A landscape with many valleys, sampled at points; each row gives a point and its height.
From any point a ball rolls to the lowest of the 2 points nearest to it. It stops when none of these is lower. Distance is the straight distance between rows; heights are no part of it.
q535 (h 670): [ 30 -29  -1   7   4  -3   9  39  11  -2 -13  -3 -22 -15   0  -3  -8  10
 -13  -9  -1   7 -32 -15 -21  -4  -1  22  -6 -15]
q867 (h 460): [  9  -4  12   6 -29  -8 -10   6   3   8 -24  -2  22   0 -21  14  41  21
   4   2 -22 -23  15   8   7 -16   8 -11  -5   0]
q376 (h 253): [-13   0 -16 -27   2  -4   7   1 -16   0   6 -15  -1 -23 -10   1 -15 -18
 -12  -9   8  24 -34   0  -5  15  -8   4  10 -27]
q782 (h 477): [ 20 -13 -17 -21  40  25   4 -18  -8  -7  -3 -27  -5  -9  20 -20 -22   0
  -7   3  19  20 -22   4   3  11   3  11 -14  -9]
q380 (h 484): [  8  17   8  10 -14  -9  -9  25  11   0   6  12   2   2 -20  -4  -6  24
  10  -5  -7 -19   8   0 -13  -7  18 -19 -18  20]
q858 (h 336): [-15   8   9   5   8  -7   0 -23   6   9 -19  21  16  32  -7  -2  16 -13
  11  11   0 -20  10  16  13  -4  10  -3  -3   1]
q574 (h 365): [  3   4  -1  -2 -25   4 -23   1 -15   4   8 -12  14   3 -15  11   7   5
  -7  -4  -1   3  19  -2  -5   1  15  -4  23   7]
q89 (h 384): [ 21  -7  -3  23   7  -4 -21  18  -7  35   0   2 -19   8  -5   9  -8   9
  -5  27   4 -11  16  -1 -11   2  17   7   7  -5]
q784 (h 445): [-10  -5 -11  -1  -4   0 -13 -19  -7   1   9  -6  11   9   2  15  11  -6
 -14 -28  -2  14  21  11  16   2  14  11   9   7]
q21 (h 652): [ 22 -19  -4   5   7  11  15  25  21   1  -7   3 -15  -9  10 -25 -12  11
  -1 -13   3   1 -17 -26 -26 -11  -6   8  -5   2]
q139 (h 333): [  7   0  -5  -9   1 -17  -8  -7 -18   3   2   0  14  -3  -1  -5  -4 -16
 -11   2  10  10 -16  11  21  -4   4  18  -7   8]
q405 (h 302): [-33  17 -22 -34   9 -10  17 -14  -4 -12  12  -3   6 -34  13 -16  -6  -5
  -5 -12   2  19 -25  22  20  11 -13  -1   2  -4]
q269 (h 154): [-11  18 -25 -11  29  22  -9 -31  -4 -16   4  18 -18  22  23  -8 -12   3
   7  10  17   3 -17  14   7   6 -14   0   4 -17]
q193 (h 265): [ -3  -8  -7   3 -17   5 -17   4 -27  14   4   0   6 -21   8  20 -11  10
  -9  -3   0   8   7  -1   3   3   4   0  -7   4]
q274 (h 545): [ 37 -18  22  16  18  -4   3  32  16   1  -9  -5 -14   9  21  -9  12  -2
  -1  15   5 -26 -13 -14 -27  14   4   1  -1 -17]
q532 (h 687): [-13 -13 -10 -17  16  12  -8 -11  -9  -1  13 -29  -5 -19  11 -15  -7 -15
   2 -17  10  30   9  -7   1  15   8  17  15  12]
q562 (h 753): [-16 -12  -1 -18 -25 -10   0  12 -10  11  28  -3   9 -24  -3  -8 -30   4
   0 -20 -14   8   8   2 -11  11   8   1  -5   6]
q501 (h 577): [ 27   4  16  15  26   5   4   8  11   3   2  -2  -7  19  27  -8  14 -19
  11   9   3 -25 -16  -2 -13  25  -5  -9 -14 -19]
q815 (h 162): [-10  -3   7   9  -4   3  12  -5  -6  -8 -17   8   1  -2   3  28  40   5
   6  -5  -2 -18  -8   5  23   9   0  -8 -11   4]
q676 (h 514): [ -8  -6  -8 -14  -7   4  -4 -17   0  12  22   0  -4  10 -17   7  -9  -3
   4  -9 -13  -1  -1  12  22  -3   6  21  10  16]
q481 (h 671): [-26   6 -13 -12   5  -8   3 -16 -11  -8  12 -13  10 -19  16 -19  -2  -7
   1 -17   0  33  23   4   1  11   1  14   1  11]
q939 (h 651): [ -6   7 -10   4   2   3  15  -3 -14  -4   4  -6   3 -20  27 -12  12   2
   6  -5   5  24   5   3   5   9  -3   9 -14  16]
q599 (h 112): [  0  -5  -5   1   4  18  -2  -8  -5 -13  -5  -6   1 -15  13  20   3   6
  -4   1   7  -7 -17  -2   8  -5 -28  -1   0 -10]
q477 (h 322): [ 12   0  -4  -2  10  -3   1  10 -27 -15 -10 -12  -9 -16   0   8  14  -9
  -1   1  17  11 -30  -3   5  14   4   4  -7  -2]
q753 (h 471): [  9  -2  26  11 -20  -6 -10 -16  -2  16 -29   5  36   7 -11  13  23  11
   9  21 -21 -27  13  20  14  -1   6 -28  -5  -1]
q18 (h 343): [  0  -8  17  14 -16 -10 -11   1  13 -12  -3   0  28   5 -20  -1  23   6
   5 -14 -13  -5   1   8  19 -15  -1  -2 -14  10]
q466 (h 381): [ 15 -12  -7  -3 -10 -23  -6   6 -14  12  19 -13   9 -10 -19  -1   3 -14
 -18  -7 -11  16  -3   3  15  -2   1  15  -2  -8]
q520 (h 299): [-18   9 -19 -20  20   7  13  -4  -6  -1   1 -19  -2 -31  16 -15  -9 -14
 -10  -3  18  33 -32   7  12  15  -8  -5   0 -10]
q108 (h 241): [-31  13 -19 -11  14   3  11 -23   0 -11   5   8   1 -17  11   4   4   5
  -6  -5   4   4 -14  27  37   4 -12   1  11   0]
q166 (h 654): [-11 -11  -9  13  -7   9  -5  -3   4  13  -4  13   8  -7  12 -14  -3  11
   1 -17  -1   7  25 -18 -11 -13   0  10   9  17]
q112 (h 634): [ 21  -6   1  21   3  25  -7 -12   0   9  12  -6  -9  26  24   7  12  -5
   4  -2   3 -10  18   9   5  14   1 -12   7   2]
q478 (h 508): [  7   0 -22 -35  18  23  11 -24  -5 -19   7  -7   2   1  17 -25 -16   2
  -3  -9  12   9 -32   2   3   4 -10   9  -3  -8]
q556 (h 444): [ 20  -9  -4  -8  32  17   5 -19  -4 -13   3 -16  -7  10  28 -16  -6   1
  -2   4  18   4   2   2  -1   6  -2  12  -4  -1]
q2 (h 243): [ 10   1  -9  21  11  15   2  -6  20  12  11  -9 -14   0   0  -2 -22  13
  -7   1  -4   6  28 -14 -15  -8  -8 -11  14 -10]
q196 (h 437): [ 11  20   4   0  28  -9   5 -20  -6   8 -16   7  -2  16  11  -4   4 -17
  15  21   4 -25  10   4 -10   7   4   0   5  -3]
q472 (h 234): [ -2  15  -7  -7  22   8   0 -24  -8 -15  -9  12   7  10  17 -14  -1 -10
   3   8  22  -9 -26  14  12   2 -10  -8   3  -5]
q373 (h 446): [-12 -11  15   6 -32   9  -4  -7  -7   2   2  12  28  25  -3  -2  18  12
   7   1  -7  -1  10  14   9   6  13  -8   9  13]
q81 (h 527): [ 27   5   6  11 -23 -12 -11  30  -8  -3 -16   2  -3 -26 -28   3   1  20
   6  -6 -13 -18   5   1 -13 -10   9 -22 -11  22]
q785 (h 573): [-13  -9  -3 -13 -23 -12   2  17 -10 -18 -14   9   3 -19 -32 -17   5 -12
  11 -17 -13  10 -17   4  -6 -15 -17  11   6   8]
q507 (h 631): [ 31   5   8   1  12 -11  -4  25   0  14 -23  18 -13   6  14  -6 -12  -5
  10  18   3 -27 -19  -3 -27  -4  -1   9 -17  -1]
q837 (h 403): [ 14   0  -2  -3  10  13   1  -5   9  -8  10 -11  -9   7  22  -9   1  11
   5   0   4  -2  16 -11 -12  -2   0  12  10  12]
q268 (h 511): [ 20  -9  17  12  29 -10   2   9   2  -2  -6   0 -11  21   6   5  15   0
   3  18   1 -34  16  -8 -24  13   6   4   0 -24]
q509 (h 264): [-15   0   2   7   0  -5   8  -2  11   4   3  -2   7  20 -21  10   9  -5
 -14 -10   2   4  16  -6   3 -11  13  -4   0  -9]
q348 (h 703): [ -1 -10   1 -13  24   0 -12   1  -6  -2  -6 -23  -7  -9   8  -4 -15 -10
 -11   5  24  21  -2 -11  -6   3  13  23   4   5]
q631 (h 608): [ 33   2   4   2  17  -6   7   4  -8  -1 -12   4  -2   7  23 -10   4 -10
   6  11   7 -18 -17  -1  -6   0  -2   7 -21   2]
q10 (h 520): [  0 -11   6  12  -6   0  20  -8  -4  -2 -19   8   5 -12 -18   0  11  -2
  10  -1  -9 -10  -2  -2  11 -14 -12  -2   0   9]
q934 (h 232): [ -8  12  -3  -8   9  17 -10 -23  15 -20  14  11 -10  34  19  -2  -5   0
   5   2   7  -2  -2   7   4   0 -12   0   3  -7]
q565 (h 487): [ -4  -9   7  19 -19   9 -10 -15 -20  16 -11  10  14  13  17   6  36   0
  13   6  -3  -2  13  13  17  20  14 -12   8  18]
q855 (h 412): [-30  -5  -3   6 -14   7  19  -4  -5  23   9   0  -1 -10  -1  13   1   2
  -6   4 -10  18  18  12  20   4  -2  -2  -1   0]
q639 (h 300): [ -2   0   5  -3   5   3  19 -23 -18   2 -12  17  14   9  15  -4   0  -3
  -5  20  12 -13 -10  26  25   6  -3 -13   0  -2]
q235 (h 494): [ -4   8 -12  -3  10 -12   9 -16 -17  -8   7  -6   1  -2 -14  19   9  11
  -8  -1  -6  -4  21  11  11  -3   5  16  -8  -6]
q403 (h 713): [-15  17 -12 -34   4  -7   2 -26  10 -21   9  -2   0 -16  -6 -15 -15  -4
  17 -16 -14  13  -9  -7   2  -2  -9  15  11  16]
q970 (h 600): [ -6   2   6   1 -23  -6 -13  22   4 -16  -3  14  13  -4  -8 -19   2   2
  12 -16  -5   5 -13  -3 -11 -14  -3   5 -10  22]
q448 (h 301): [-12  25  -2  -1  29   4 -20 -24   6 -10 -10  12  -2  26  21 -11   6 -27
  15   5  22  -4  -9   5   4  10   2  -8   5   3]
q534 (h 450): [ -4  12  -6 -10 -28  14 -13  -1   2  15  11   9   2  13   8  -9 -17   8
   2  15   0  10  12  -3 -16  -6  -1  -3  25   4]
q178 (h 201): [-13 -17  -2   1  -1  13  10 -12 -22 -12 -15   8   1 -15   1  13  25   2
  -3   5   9  -9 -16   8  29   6 -13  -9  11  -5]
q834 (h 551): [-33  11  -9 -10   1 -11 -11 -11  15 -14  16  14   0   6 -21  -3 -28   9
  -4 -15 -11  14  25 -14 -10 -13   0   1  -6 -11]
q393 (h 377): [  0  18  -2  11  -6  -2  -8   3 -24  -3 -11  -2   8  -2  -7  10  24 -12
  10  -4  12   6 -13  -1  -1  13  12 -13   1  10]
q25 (h 407): [ -4  10 -14   4  -6   3 -13  -9  -7  -2  11  -7   3  17  -2  -4  12  -4
  -5 -16   5  17  29  -5 -12   0  14   5  22   2]
q36 (h 171): [ 15  -4  -1  32   4   2   3  16  12   9   8  -7  -1 -10  -8  -4  -6  15
 -14 -11   2   2  22 -19 -16  -4   4 -20  -1  -5]
q558 (h 398): [ -3   3   1   6  19  15   4  -5  17 -18   7   0 -18  26  -5  -8  -5 -12
   8   3  15  10 -29 -16  -8   7  -6  -2   8 -18]
q590 (h 556): [ 17  -4  25   4   0 -11  11   4   0 -12 -32  12   6  -5   9  -3  25 -14
  16   6  -6 -28 -18  14  16  -1 -12 -14 -21  12]
q728 (h 633): [ -2 -13 -10   1   0   3  -7  19  19   2   1  13  -6 -11   7 -31 -20  18
  -4  -8   6   2  11 -25 -26 -18  -7  11   9   5]
q700 (h 438): [  1  11  16   2  -6  -9  -3  20   5   9 -12  12   3  12  -2   9   7   8
   6   5   1 -29  13  -6 -18   2  25 -12  -8  10]
q91 (h 382): [  2  -6  -6 -18   2  15   1   4  16   9  10  -9 -21  10  20  -5 -46  11
 -22  -1  10  21  23  -9 -26   5  14   6  22  -9]
q888 (h 432): [ 19   1   6  11   9   1 -20  13  10  19  18   4 -18  22  -1  -9 -22  10
   9  24   3 -16  12   2 -12  -1  13   6   5   8]
q882 (h 194): [ -4   1  16   4  11   0  14  -8   7   6   3  -7  -4  23  -2  16  -2 -11
 -14   3  10  -1  20  10  14   6  23  -9  -1   3]
q420 (h 590): [ -2  -1  25  16  13   3  10  -8  10  -6  -8   4   9  10  11  -8  28 -19
  15  11   5 -26  -6  12  21  12  -8 -21  -8   2]
q664 (h 563): [ 18 -10   2   1  11   7  12 -23   0  -5  -9   2  17  -1  15 -21  -5  -8
  -2  -4   7  -4  -9  -2  10 -14 -16   0  -2   6]
q774 (h 399): [ 11  -8  15  10 -19   8  -7   6 -13  12   8   5   9  28   1  -2  14  -9
   0  13   8  -7   0   5   6   8  14 -13   7   1]
q952 (h 795): [  4   1  13  -5 -13  -4  -4  36  20  -8  23  -8 -12  -7  -7 -15 -16  16
   3   8   1   0  -1  -6 -13  -6  -1   3   0  15]
q607 (h 522): [-30   6 -15  -6  -3 -11   1   5  -5   4   7  10 -10  -9 -31   5 -18   5
   7  -3 -12  10   3  -5 -10 -10  -5  15  -7  -8]
q890 (h 526): [ -2 -14  -5   3 -12 -16   5  -4 -21  -2   0  -4   8 -16 -16  13  25  18
  -6 -11 -21   0  29  -1  15  -2  11  10 -10   2]
q514 (h 509): [ -3   1   6 -18  -8  16  -8 -14  -5 -12  -3  -7  16   1  29  21   5   2
 -10 -12  12  -1  -5   7   9   8   5   0   6  16]
q967 (h 457): [ 25  -7  -1   6   3 -15  17   0 -16  -1   6  -6  -2  16  -8  10  14   8
 -17   9  -3  -7  15   0   0   0  12   8  -3 -17]
q469 (h 410): [  7  -5  10  13 -27  -3 -25   2  14   5   1  -3  29  12 -20  -1  28  29
   1 -10 -19 -13  23   9   7 -11  18 -11   1  10]
q849 (h 740): [-24  -3  -6 -26 -14  -2 -16  -5  13   5  35 -12   4 -22  -3   4 -43   2
  -2 -25 -18   5  10  -7 -13   6  -7  -9   4  -4]
q335 (h 728): [-28  -1  -9 -38  -8 -13   4 -18   4  -8  20  -9   8 -26 -10   0 -22  -6
   7 -28 -23   1   2  -5  -9   6  -9   6   9  -1]
q992 (h 765): [  5 -23   1  -8 -16   1   2  22 -11  13  30  -9 -12 -21  -4   0 -29   6
  -6 -11  -7   7 -11  -1   3  11   6   9 -12   5]
q444 (h 596): [  9  -2  -8  -7  -8  -8   4  29   2 -18  -3  -4 -18  -9 -30   0   8  -5
   4 -12 -11   5 -21  -6 -17 -13 -14  16   4  -7]
q911 (h 483): [ 11  16  13   1  15   0   1  14   8  -5  -7   1 -10  21  20  -3 -23   4
  -1  31  14  -2 -12  -9 -42  15   5  -5  -3 -31]
q546 (h 38): [-17  13   5   8   8   3  14 -28  10   9 -23   9  10  -3   3  24  14   3
   9   0  -7 -14   0  15  24  -1   0 -11  -1  14]
q814 (h 478): [ 10   3  -4  -2   1   5  -9   7   5   9  32 -12 -19  13  -5   5 -11   7
   4  11  -4   4   2   7   5   3   6  21   5   8]
q169 (h 616): [  3   0 -14   4  -4   1   1  20  18  -1  18  -5 -23 -12 -30  -4 -19   6
  11  -5 -18  10 -17 -16 -16  -8 -18   9   8 -11]
q240 (h 328): [ 19 -15  -3  20  -3   0 -19   5 -20  26  -3   2  -8  -9   8  10   4   4
  -3  16   1   1  15  -6  10  -1   7   3  -4   9]
q67 (h 198): [-15  21 -21 -11   9   2  -1  -8 -17 -14   1  -1   2  -5  -5  -8  -7 -10
  -6  10  17  22 -25   4  -3   4 -17  -1  14 -27]
q965 (h 448): [-29 -10 -13   1 -21   1  -7  -1   0  25  20  -1   6 -17  -6  13  -5  11
  -2 -19 -24  12  27   9   6   1   0   7  -1   3]
q283 (h 673): [ -4  -5  -2   5  -1  18 -10 -15   2  11 -13  14  11   9  42 -12   0   5
   8  -8   7   4  20  -3  -9  -3   3   7   4  22]
q72 (h 674): [ -1   7  -6   5   5   9 -13   3  13   7   2   2  -9   0   1  -8 -25  -4
   3  12   7  16  -8 -15 -12 -14 -14   2   5  -7]
q185 (h 476): [  5  11   7  10  22  -5   2  -8   9  -5   3  -1  -9  29   5   0  11  -1
   6  24   0 -17  26   5  -9  -1  -2   2   2 -16]
q409 (h 249): [ 13  -5  -2  22 -14  -7  -9  26  -6   4  -2  -3   2  -8 -18  11  13   7
 -14  -6   0   1   3 -15  -9  -7   4 -13  -8 -10]
q759 (h 318): [ -5   4   7  10 -25  -8  -2  35  18   0 -19   2   7  -6 -28  12  22   4
  -4  -7  -9  -4   0  -6  -9 -27  -4 -15  -9  -5]
q765 (h 351): [ -3  13  -7  -7   2  12  11 -12   1 -22  15  -5  -3   6 -13  -3  -6  -8
   6 -15   4   8 -28  -5   6   6  -7  -7   4  -3]
q415 (h 415): [  3  -3  -7 -23 -11  16  -9  -6  -6  12  15  -5   1  -3  19  -5 -41   9
 -11   0   3  11  12   1 -12  -3  -2   5  10   4]
q345 (h 255): [-17  14 -20 -17  19  13   5 -16  -2 -18   9 -11 -19  -2   7   5 -21   5
  -5  10   9  26 -11   2  -9  14 -13   7  14 -31]
q356 (h 481): [ -8   9   7   8   1   3  11  -1   9 -22 -14   6   1   3  -9 -14   8  -7
  15   7   3  -2  -4 -10  -9 -13 -22 -11   2  -4]
q972 (h 413): [ -2  -4   6   2  -2   8   2  19  11  13  17  -8 -13   6  20   7 -32   8
 -23   9  12  23   4   0 -16   8  12   2  -1 -14]
q41 (h 686): [ 17 -18   0  -6  -2 -14  10  28   0   3 -14  -6 -11 -20  -6  15  -2  -9
 -22  -1   0   9 -31  -8  -1  -9  -9  17  -7 -15]
q340 (h 392): [  1   7  11  -9 -15   3  18   7  12   7   0  10   0  10  -4  13 -14  12
  -1  -7  -5 -17  -1 -12 -11  -6  16  -7   1  14]
q824 (h 524): [  4  -6  20  16  -4   2 -16   0 -21  23 -22  12   6   3  22  10  23 -13
  14  19   2 -18   6   4   8  22  13 -16  -7  13]
q182 (h 158): [-36  18  -2  -3   1  -2   2 -27  14 -12 -17  14  18 -13   2  10   1   8
   5  -2  -5   3 -11  17  25  -7 -17  -7   2  10]
q9 (h 422): [ 20  -9   0  -6  -6 -11   9   9   6   6  16  -9   3  17  -1   2   3  -6
 -27   6   1   6  -2  -1   2  -8   1  14   8 -15]
q504 (h 440): [  2   1  16   7  11  12   7  15  18 -16  -7   1 -13  17   5 -12  10 -11
  17  10  11 -11 -16 -22 -24   5  -9 -10   7 -11]
q147 (h 311): [ -8  14   4  24   2  11   3 -10  27  10   3   6  -4  14  -5  -2 -10   8
   8  13 -10  -6  29 -10  -8 -16 -12 -27  -1  -7]
q467 (h 193): [-15 -13  -5  -4  -7   1 -16   2 -10 -11  -3  -6  12 -31   1  10  -1  -4
  -3  -9   1   5  -9   0  10 -11 -29   9  -5  -1]
q760 (h 106): [ -3   3  -3   9  26  -4   8  -9   1   7  -5  -9 -13  12  -5  24   7 -13
 -13  17  14   0   0   8  14   4   6   6   5 -17]
q278 (h 371): [-18  -5  -4  -1  -7  -5  20 -17 -17   9  -2  -2   9 -28   3   9   6  -4
  -9  -5  -4  18  -5  16  35  15   2  -8   0   7]
q810 (h 267): [-17   6  16  12  11   3  -9 -18  22   5  -6   1   3  42  -4   2   6 -17
  -1   6   6  -1  36  18  16  -3  14 -14   3   0]
q901 (h 270): [ -8   9   3   5   0 -18 -19  -7   4  -3  -2   1  21   7 -17   4  14 -13
  -4  -1   2   3  -5  15  25 -13   2   9  -9   8]
q835 (h 559): [ 26  -2   4  11  -1  -9  -2  41   6  -5 -15  -3 -22 -21 -25  -3  -3  10
   5  -2  -1 -13  -4 -13 -25  -9   6  -5   0  11]
q13 (h 519): [ 12  -8  29  11   0  -3   6  30  15  -3 -22  10  -5   3  11   1  21 -15
  11   5   0 -31 -12  -6 -10  -2  -9 -13 -17   1]
q891 (h 560): [ 14 -12  18  21 -13  -8  -8   1 -22  10 -21   3  -3  -6   8  15  32 -10
   2  14  -6  -5  -4  -9  30  21  16 -28 -17  14]
q729 (h 695): [ -4  17  -6 -10  10   1  -9 -15  14 -10   2   5  -8  -5  -2 -19 -21  -3
  22   9  -3  10 -10  -8   4 -15 -16  13   0  18]
q940 (h 424): [  9   3  18   9 -17  -1  11 -11   7  20  -9  -2  17   4  -3   5  18  -1
   6  25 -12 -12   9  15  17  -6  -5 -18   5   5]
q585 (h 256): [-14 -22  -8  -8  -1  -6 -17  16   0  -5  17 -14   0 -31  -8  -8 -16  -8
  -3 -18  -3  13  -5 -15 -11  -2 -20  13  -4 -10]
q464 (h 607): [ 18  -7  18  18   5  10   4   8  13  22  11   9  -8  33  21  -2  17 -11
   9   5  -6 -31  10   2  -5  19   8 -12  -7  -5]
q244 (h 346): [  6   3 -13  -1   2 -11  -7  15  16   9  18  -8  -5   0   3 -19 -23  13
 -26  -9   7  20  30 -15 -29  -2  15   5  20  -7]
q227 (h 391): [  8  10   9   2  14 -18   0 -14  -6  12 -31  18  12  12  -9   3  10  -9
  17  18  -8 -40   9   8   0  -8   2  -2  -8  -1]
q650 (h 268): [ 12 -10   2   5  10 -19  16   9 -21  -5  -4  -8 -12  -7   2  19  18  -7
 -22  10   9  12 -14  -1  23  18  14   3 -17 -11]
q148 (h 612): [  1   8 -13   5  -6 -10 -10  24  18   5  -2  17  -9  -5 -18 -21  -6  24
   4   1  -3  -9  19 -21 -29 -18   4   4  11   9]
q581 (h 588): [  6 -10  19  18  -7 -14   8   6 -13  -6 -41  28   8   2  -6 -11  46  -8
  27   4 -16 -28  -1  16   6   2  -5 -15 -22   4]
q362 (h 575): [-21  17  -8  -1   0   6 -10 -27   6  -8   0  18   7  12  -8  -6 -27   5
   8 -12  -3  15  21 -14 -11  -9   4 -10   8   6]
q876 (h 586): [ -3  -4  -3   3  -4 -10   7  23  -8   0  -3  -2 -11 -17 -26  -1   3  15
   5  -3  -4  -1  19 -16 -19  -5  13   9   5  10]
q68 (h 334): [-20   4   7   8 -13  -9   0  13   3   6 -20   2  10   3 -33  21  28  -2
  -1  -8  -3  -2  -2  -3   8 -13  16  -8 -13  -4]
q630 (h 298): [-10  14 -15 -24  -8  14   1 -27  10 -19  26   1   4  14  14  -4 -10  -1
  -2 -16  -4  16 -10   6   9   4 -14  -2  11  -5]
q718 (h 626): [-11  13   8   3  -5   1  -8   7   6 -11   0   3  11  -3  18 -11   1  -2
  11  -3   8  13  -3  -3  -4  -2   0   0 -11  24]
q391 (h 550): [-11 -20   0 -10  -3 -11  19   7  -3 -13  -7  -4  -3 -26 -30  -7   4 -10
   3  -2 -12   2  -8   5  13 -15 -25  14   3  -5]
q917 (h 701): [ 18 -10  -6  -4  -6 -27   7  37  10   2   2 -11  -8 -30 -13  -1  -5   3
 -24 -19 -12   7  -5 -12 -15 -13  -3  14  -6  -7]
q511 (h 449): [ -2  20   2  -8   8   4   2  -5  11   0   7   2 -12  29  21   0 -30  -2
  -9  24  14  16   6   2 -18   6   6  -4   2 -17]
q864 (h 546): [ -4 -18  -1   0 -12   4   7 -21  -2  -2   5  -2  12  -8 -31   2   5   2
   9 -16 -19  -7  -7   8  27  -4  -9   5   9  10]
q538 (h 479): [-10 -15  -7 -23  -5  12  -9 -29 -10  -7   7  -8  17  -1  21  10  -7  -7
 -18 -34   6  13  -2  18  24  13   5   7  12   7]
q754 (h 192): [ -9 -10  -7   6   5  22 -10  -5 -15   0  10  -7  -7  -4  11  17  -5  -1
  -8  -4  15  12  -6   5   9  13  -9  -1   2  -7]
q218 (h 314): [  8  -7  -2   1 -12  -4 -15   8 -11  -5  17 -19   7  -8 -23  24  13   4
 -14 -24  -5  -1   6  -9   4   6  16  -4   4  -4]
q450 (h 780): [ 10 -18  15 -11 -21   3   9  19   1  -5  20  -5  -5 -14  -9  -5 -15  14
   4   2 -14 -11  -3   3   7  -4  -3   9  -2  17]
q114 (h 352): [ -5   9  -3 -15  -6  -1   0 -11  22 -14  23  -1   6  14   8  -4  -9   8
  -9 -11  -8   5  18  -4  -2 -10  -2   8   5   2]
q398 (h 303): [  4 -22 -12   2   5  -5 -13  21   4  -1  21 -13  -6 -14  -3 -20 -22   8
 -17 -10   3  20   5 -17 -28   3  -3  18   9 -23]
q649 (h 490): [-14  16  -6  -6  -6 -11   1   1  -1   5  -7  11  -3  -1 -33  12  -8   7
  15   7 -14  -7  -7  12   8 -17   0  12 -13   9]
q577 (h 534): [ 16 -14 -18 -12   0  14  17 -16 -18   0  13  -3   6  -2  10 -22 -12   0
  -5 -14   0  11 -15  -2   3   3 -10   9  -2  -4]
q212 (h 447): [  9  15  10   2  -4 -17 -12  -7  -2   0 -17   6  16   0 -23  13  -4   8
  13  10 -13 -23   2  15   7 -17   6  -2 -15  16]
q146 (h 305): [-23  16  -9 -24   1   5  18  -2  -3 -18   3  -8 -10 -12   0  18  -6   9
  -1   2   3   9  -9  -7 -12   6  -9   3  10 -11]
q61 (h 360): [  3  10  -3  12  23  11 -12 -13 -18  -1  -9  -1  -4  10  21   4  15 -17
   8  -4  25   1  -3   3   4  20  14  -8  -1   9]
q142 (h 373): [  2   7   2  19 -15  11   8   1  -2   9   4  -6   2  -5   0   3   7  11
   7  21  -8  -3  18   1  -5  -6 -15 -18   4  -3]
q617 (h 350): [ -8   1   8  -1  -9  11   9 -11  -6   5   2   8   9  19  18 -13   0 -10
   0  15  12   8   1  13  10   4  -1  -8   8   5]
q579 (h 653): [ 10   9  -2   9   0  -7  -4  23   9  16 -16  12  -9  -1  -1   3 -15   0
  -2  17   3  -3 -15  -8 -21 -17  -7   2 -10  -7]
q316 (h 482): [  2  16  19   2  -1  -3   9  13  24   5 -18  13  -1  18  -2  -5  14 -19
  20   8  -6 -27  -9 -13 -19  -2  -4 -19   0  -1]
q371 (h 349): [ -6  11   4 -10   0  -1  26  12  19  -6  -3  -4 -12  -5  -3  16 -11   8
  -6  -1  -4   0  -7 -17 -16  -8  -4   0   0  -4]
q80 (h 323): [  6  -4  -1  -1  -3 -17  28  -6 -30   4 -14   5  -9 -21  -8  15  11  -2
 -11  -1  -7   5 -16   4  34  14  15  -7 -18   8]
q715 (h 197): [ 17   1   4  16  16 -13   5   1 -10   3  -6  -3  -9  11   8  19  35 -13
  -8  19   7 -11  -6   9  18  13   4   0 -12 -15]

Where does a ball stop that starts at each point below?
q864 | q599
q41 | q67
q166 | q67

Call two points neighbours if one is among the 2 nearest of the other. Go from one point of each pair to the other, from neighbour to neighbour, staying as low as possible. Name the highest point that can't be avoided.
q760 / q269 | q393
q760 / q901 | q753
q599 / q67 | q405
q36 / q760 | q68
q546 / q599 | q178
